Each row is a point on a landscape with many peaks, with its height.
A climber steps from a point to whichever of its 2 nearest points has the largest rise for the distance, and stops where none of them is higher. Distance is the straight distance between rows; heights are no part of it.
q934: [152 128  95 131 122 169 187 137 116 136 134 116 134 168 123 110 106 113
 108 125 161 155 133  80 146  99 162 142]  (h 27.7)
q103: [133 124  76 171 116  95 134 179  86 115 183 130 157 125 166  55  95 168
 133 121 119 125 130 159 129 148 146 148]  (h 23.7)
q653: [143  75  92 130 125 103  97  80 109 146 155 154 131 104 117 133 166 123
 127 127 123 133 128 221 106 146 124  82]  (h 43.6)
q230: [112 105 139 169 197 127  67 103 136 154 155 129 126 124 161  51 139  98
 151 109 140 146 167 158 128 158  96 135]  (h 26.4)
q269: [ 79 160 116  54 148 180 142 108 102 111 101 124  88 153 108 162 181 132
 123 138 127 165 127  64 117 105 102 172]  (h 57.0)
q978: [ 84 147 140 103 113  78  71 102 160 139 154 171  95 120 112 163 155 120
 154 173 115  97 137 123 163 116 137 134]  (h 18.0)
q172: [149  90 166 131 121 214 143 153 111  88 123 115 131  87 130 125 141 103
 115  95 151 151 120 207 108 161 160 105]  (h 6.9)
q840: [ 79 159  76 103 139 116 142 122 115 129 153 166  77 130 137 138 150 170
 135 154  79 144 106  72 138 139  96 166]  (h 44.0)
q965: [137 177  84 108 107 185 177 131  84  62 120 133 115 121 145 122 101 163
 154 139 156 147  99  77 124 104 140 137]  (h 22.4)
q123: [114 151  79  93 143 149 109 101 101 182 132 160 142 126  69 113 116 158
 170 151 165 127 194 112 167 143 153 165]  (h 23.1)
q549: [148  75 114 162 127  91 113  51 138 164 145 129 162 149 141 134 133  86
 106 131 121 132 109 208 119 129  91 107]  (h 37.7)
q243: [133 101 150  90  93 227 129 168  94 103 149 111 144  75  77 126 147 107
 137  90 133 158 132 172 127 132 161 145]  (h 5.2)
q308: [122 133 142  92 118 166 155 196 127 125 109 129 130 113 117 121 123 145
 117 119 156 123 170 116 125 145 194 136]  (h 37.0)
q256: [167 108 191 136 111 225 150 177 138  57 121  86 167 108 108 104 134 108
 123  78 167 125 156 154 103 163 148  99]  (h 9.2)
q955: [159 153 138 111 115 187 104 206  93  67 178  92 167  85 105  89 117 178
 127  90 124 121 143 153 159 180 163  75]  (h 39.2)
q369: [135 109 148 167 150 128 100 191 118  96 168  92 164 107 162  68 137 129
  91  92 141 115 144 176 119 172 149  64]  (h 30.9)
q382: [120 163 122 110 149 170 146 188 120  91  95 148  72 103 149 144 152 163
 132 118 110 123 118  72  88 156 137  97]  (h 35.2)
q314: [121 102 120  87 143 102 132  76 129 145 138 128 103 156 113 139 138 129
 156 149  71 118 113 130 135  99 111 126]  (h 28.3)
q176: [102 120 161 195 145 105 111  49 182 166 116 138 191 138 107 110  99  70
 103 128 159 137 161 182 142 138  54 161]  (h 18.3)
q580: [ 64 141 131 134 116 117 169 142 134  95 105 138 110 154 125 151 161 119
  50 128 118 144 117  79  98 105 100  84]  (h 24.8)
q950: [133 103 145 151 157 140 139 126 151 136 130 126 127 123 119  70 140  96
 122 100 170 156 189 158 150 137 114 131]  (h 31.8)
q539: [166 138 122 124 140 160 138 160 142  84 113 130  73  79 172 145 175 152
 112 106 142 112  96 106 112 150 119  59]  (h 38.2)
q782: [167 158 145 115 101 197 152 184  95  49 162  88 136 116 122 115 109 173
 148 107 128 114 117 133 158 148 182 119]  (h 43.8)
q962: [112 141  86 102 146 107 123  95 132 176 122 169 151 131 126 120  95 163
 184 170 154  86 162  87 145 141 139 181]  (h 19.0)
q618: [139 113 109 140 123  46  95 137  99 102 145 122  95 151 131 126 151 131
 113  90 106  97  79 169  93 108 108  77]  (h 9.7)
q266: [ 85  88 124  93 150 115 132 101 115  95 109 119 119 122 133 132 198 132
 151 131  80 162 122  89  77 115  67 125]  (h 0.3)
q674: [147 148 139  68 162 164 106  31 131 178 100 126 166 136 114 176 116 184
 120 151  97 104 150  69 139  99 109 142]  (h 57.7)
q596: [184 136 165 117 123 176 119 179 109  50 127  87 127 128 136 148 145 135
 132 126 106  85 102 133  85 151 161  49]  (h 59.8)
q716: [103 110 154  88 142 125 129  24 145 156 113 133 159 140 107 165 116 119
 129 172 111 130 146 161 139 102 110 122]  (h 31.1)
q6: [124 129 146 198 111  90 151  89 167 131 103 121 153 134 115 140 120  60
  79 150 168 156 142 195 148 125  95 142]  (h 12.9)
q435: [107 104 112 145 155 100  73  85 139 185 177 148 193 123 171  88  91 145
 173 151 121 126 143 126 128 144 142 175]  (h 15.9)
q862: [128 136 128 110 128 116 153 144  82 110 128 114 121 137 140 102  78 168
 182 144 111 144 139 145 142 116 162 201]  (h 13.6)
q925: [128  90 128 121 136  95  84 175 124 142 193 111 132 101 122  74 157 135
 122 109 107 132 164 185 171 149 144 136]  (h 33.6)
q966: [131 136 104 148  94  98 124 164 171 154 156 206  98 129 121 134 144 128
  93 114 128  86 130 109 107 137 128  96]  (h 51.9)
q746: [163 148 112 160  93  90  84 185 138 125 190 170 121 132 143 119 130 137
 103 101 122  63 115 142 101 141 145  95]  (h 64.2)
q995: [130 172 156 109 107 164 193 195 131  65  71  92  98 157 136 147 107 146
 127 120 133 119 102  58 118 127 126 145]  (h 25.9)
q796: [130 131 125  91 126 218 145 112 110 128 133 128 136  83 116 127 110 125
 127  97 163 189 116 152 150 108 155 129]  (h 3.3)
q953: [126 135 102 187 116 119 170 175 142 161 123 122 148 148 133  99  87 111
  90 108 175 139 130  85 143 135 158 141]  (h 32.9)
q196: [119 146 130 166 140 133 169  86 151 190  83 130 123 160 117 156 101  82
  89 129 177 146 122 112 145 109 111 130]  (h 46.3)
q431: [143 134  58  88 118 109  69  84 100 175 152 155 156  99  85 154 120 174
 177 163  91 134 123 110 177 119  89 144]  (h 48.0)
q93: [142 161  66 145 109 108 149 128  97  89 142 136 114 131 182 109 105 167
 158 163 135 133  94  89 116  96 106 147]  (h 18.7)
q985: [116  95 166  93 189 163  92  60 131 191 156 103 201 116 136 101 105 144
 127 141  89 157 170 148 154 143 131 162]  (h 22.6)
q496: [ 98 122 136 112 102  86 144  90 186 134 123 171  90 142 119 171 160 107
  76 152 139 115 128 162 150 121  85 139]  (h 69.2)
q911: [ 66 141 153 100 156 102 127  68 187 149 110 154  81 138 143 174 152 118
 109 138 132 130 111 109 152 113  68 157]  (h 54.7)
q384: [ 93 120 116 142  77  63 138 146 167 171 116 166 143 169  98 128 118 121
  91 122 154  77 136  89 119 135 126 131]  (h 40.5)
q831: [144 105 170 150 141  96 121 175 106 101 134  79 121 134 162 118 116 120
 111 116 117 114 116 179 118 147 179  92]  (h 26.2)
q474: [154 144 111 137 128 126 105 199 117  91 171 116 157  84 141  81 121 176
 129  86 142 105 149 151 129 163 160  70]  (h 35.3)
q910: [122  84 175  92 137 143 146 141 145 147  92 138  97 108 122 142 137 119
 144 145 112 119 149 135 115 155 184 142]  (h 44.1)
q225: [166 115 123  74 143 199 125 113  95 155 125 121 116 115 130 151 127 131
 180 143 101 161 118 110 121 129 161 165]  (h 57.6)
q200: [119 132 118 184 114  60 143 152 108 110 120 115 114 152 135 120 101 124
 117 103  93 115  61 127 103 107 111  78]  (h 12.2)
q411: [143 100 125 174  90  77 131 111 191 126 115 177 107 132 146 156 173  87
  92 135 134 106 108 163 104 139  67 116]  (h 53.7)
q227: [170  89 137 181  90  77 124 143 185 143 123 152 141 115 140 122 157  87
  98 107 176 100 149 165 118 139  99 115]  (h 44.6)
q106: [102 154 154 134 151 153 161  88 122 167  63 103 140 184 111 148  78 101
 134 125 167 151 133  96 129 114 145 161]  (h 55.5)
q516: [120 120 137 159 151  75 140  90 154 187 120 122 171 161 125 111  58 122
 175 117 112 115 121 120 169 125  99 185]  (h 8.2)
q349: [135 108  83 113  87  92  87 168 120 162 195 140 148  93 117  97 146 150
 135 129 113 133 146 140 167 130 156 156]  (h 38.0)
q468: [106 138 144 113 166 178 126 129  91 126 132 105 150 123 132  79  88 133
 174 115 130 177 168 139 131 122 162 186]  (h 17.1)
q671: [153  86 130 164 161  57 102 143 102 138 130  74 113 155 174 113 112 127
 152 105 131 109  98 161 119 134 158 130]  (h 22.5)
q100: [172 111  65 105 120 111 113  98 121 187 195 149 141 137 126 114 119 163
 147 132  96 126 119 130 170 115 113 174]  (h 43.2)
q805: [116 147 130 155 142 123 126  51 166 169 122 171 115 125 146 160 118 102
 115 140 175 135 138 132 119  99 119 108]  (h 37.1)
q155: [108 119 121 122 158 140 139 104 137 175 136 144 146 155  92  79 123 121
 134 111 158 132 197 123 153 136 130 161]  (h 26.5)
q237: [127 181 159  55  86 181 128 212 111  55 125 100 120 108  86 170 135 157
 110 135 100 116 128 110 132 117 154 116]  (h 33.7)
q394: [120 146 142  84 132 144 101 160  91  88 136 107  69 103 135 166 162 144
 157 152  77 153  94 118 145 119 159 136]  (h 26.7)
q441: [116 148 101 181 100 101 165 127 158 190 101 151 118 162 113 136 107  92
  93 117 160 126  87  62 136 119 104 139]  (h 39.3)
q206: [165 127 197 168 101 191 177 190 145  78  88  79 176 128 101 137 102  91
  89 101 149 116 125 136 111 166 128  75]  (h 11.8)
q757: [153 131 127 130 109 119 159 156 146  87 110 115 118 114 146 123 142 130
 122 108 152 116 119 108 123 106 126  87]  (h 43.3)
q182: [114 107 153 193 169 114  80  75 169 166 151 149 153 132 138  69 118  89
 126  88 139 142 157 189 140 145  52 155]  (h 22.7)
q390: [120 125 133  91 181 187  85 107  98 175 153 106 169 106 125  95 109 147
 167 143 104 185 181 128 144 149 142 189]  (h 20.0)
q169: [109 140  93 183  95  58 110 143 117 126 133 143 128 155 191 116  98 142
 141 139 100 108  63  92 101 113 118 141]  (h 15.2)
q665: [144  93 111 131 137  85 111  60 142 145 149 132 110 165 141 151 158 106
 131 137  86 109  85 155 119 105  68 111]  (h 32.5)
q166: [142 161 138  78 106 136  98 208 108  78 136 113  92  83 114 173 171 149
 127 164  91 134 125 103 147 139 150  96]  (h 29.7)
q887: [117 154  87 120 139 110 154 164 135 120 111 160  74 138 147 125 150 164
 140 144 110 117 135  58 103 150 113 138]  (h 39.4)
q48: [124 138 139 223  89  52 113 140 132 135 130 123 149 145 109 120 107  82
 112 113 111 111  86 146 120 111 111  93]  (h 9.4)
q859: [ 96 157 138 152  98 110 137 143 168  69 147 141 102 113 159 156 178 120
  41 130 140 127 108 108 109  99  80  76]  (h 19.2)
q866: [180 107  83 120 122 118  84 125  96 136 165 131 112  86 117 124 175 130
 149 113 133 139 118 176 146 121 138  85]  (h 48.5)
q597: [131  93 134 117 168 133 127  98  98  95 100 105  82 151 148 146 185 104
 136 139  78 153  84 137  63 137  92 107]  (h 1.8)
q555: [142 145 186 134 126 141 163 189 135  48  68  72 107 138 144 159 145 113
 122 114  98 127  89  84  85 128  92  99]  (h 22.3)
q370: [100 156 111 114 117  73 122 119 155 146 154 164 104 159 129 127 113 148
 163 165 129  77 138  90 159 124 135 193]  (h 14.6)
q224: [100 130 151 212 124  75 116 115 146 165 139 117 170 158  98 101  85  75
 137 124 137 120 128 121 159 120 113 163]  (h 5.4)
q240: [131 161 135  89 164 152 142  63 118 170  78 118 148 170 118 156  77 157
 132 134 125 131 143  86 133  92 123 176]  (h 66.2)
q348: [ 41 150 107 118  97  84 139 126 148 132 107 152 114 170 132 141 140 140
  72 143 141 113 112  63 114 109 116 130]  (h 31.0)
q447: [117 129 149  68 138 211 133 107 129 134  90 133  82 114 126 182 164 106
 138 141 131 158 123  94 108 110 132 158]  (h 64.8)
q798: [162 141 150 145 106 176 163 185 100  46 125  97 127 161 107 114  95 136
 143 118 112 101 117 120 105 128 167  89]  (h 50.8)
q20: [159  97 133 138 120 102 142 132 167 139 114 124 127 108 139 108 151 103
 135 105 173 128 152 134 129 100 130 119]  (h 37.5)
q317: [111 100 171  93 143 128 151  75 158 141  73 145 112 118 109 162 134 105
 150 137 123 136 155 169 119 137 129 134]  (h 37.8)
q732: [112 129 165 148 105 111 157 103 154  88  88 109 139 137 113 150 144  79
  81 163 173 142 157 179 130 106 137 116]  (h 7.6)
q137: [117 130 181 132 114 103 175 160 148  90  37 120  99 130 108 161 146 104
 104 124  99 119 128 136  89 136  89  92]  (h 18.6)
q96: [137 113 133 146 132  82 163 149 120 128 103  91 151 149 128  88  84 130
 166 111 107 146 134 137 151 111 126 178]  (h 10.8)
q485: [122 167 123 114  98  91  85 165 141 108 168 139  92 121 113 147 167 137
 122 160 109  99 146 124 155  99 159 113]  (h 23.9)
q235: [159  86 136 134 158 182 121  96  92 132 119 126 109 104 154 138 137 104
 139 126 136 151 104 199  85 144 168  88]  (h 5.0)
q436: [131 174 135  90  88 212 128 204  85  78 131 128 102  94  93 155 110 156
 157 131 108 115 103 127 128 135 182 148]  (h 38.4)
q185: [130  70 123 175 156  66  83  97 124 171 161 104 179 153 159  86 103 112
 165 125 128 117 117 143 115 141 133 137]  (h 19.1)
q85: [117 156 159  99 110 164 172 188 136 102  67 100 113 156 131 152 121 126
  85 117 183 110 127  74 108 136 171 126]  (h 30.4)
q108: [109 155 110 115 143 143  89  65 134 182 148 169 134 108  98 149 141 115
 149 165 173 131 175 124 152 117 160 117]  (h 28.5)
q339: [119 100 155 108 160 121  75  27 142 182 164 132 192 103 127 155 101 146
 132 156  91 120 139 175 159 117 106 126]  (h 26.1)
q774: [ 61 190  64  83 136 135 129 125 105 125 124 148  91 111 142 150 160 169
 112 154 153 161 118  48 145 126 100 169]  (h 49.2)
q55: [169 107 131 135 177 147 116  76  98 136 102 111 105 137 162 143 130 113
 162 123 112 149  93 140  82 116 136  97]  (h 3.4)
q360: [157 118 167 186 115 131 181 165 136  96  57 118 120 122  91 151 124  80
  97 118 129 132 127 172  96 158 116  74]  (h 15.1)
q302: [152 141  90  75 137 136  86  46 115 183 144 141 190 108 118 158 104 204
 137 167  80 121 130  76 154 100  98 150]  (h 52.3)
q456: [177 103  83  93 133 149 128 141  79 137 147 121 116  98 121 114 142 149
 172 122 116 159 112 138 143 113 152 138]  (h 53.0)
q655: [149 137  89 183  96 118 149 186 130 122 172 142 159 135 155  77  90 149
 103 113 168 109 138 109 136 138 151 132]  (h 27.9)

For each start below, name the point where the climber stops.
q314 => q447
q382 => q447
q256 => q910
q185 => q596
q166 => q596
q349 => q240
q862 => q910

Call two points neighbours if one is among the 2 nearest of the other. Go from one point of each pair to the other, from neighbour to neighbour, staying as high as possible. Name the lowest point that can't be avoided.
q910 and q447 => q314
q496 and q757 => q20
q240 and q496 => q805
q240 and q447 => q382
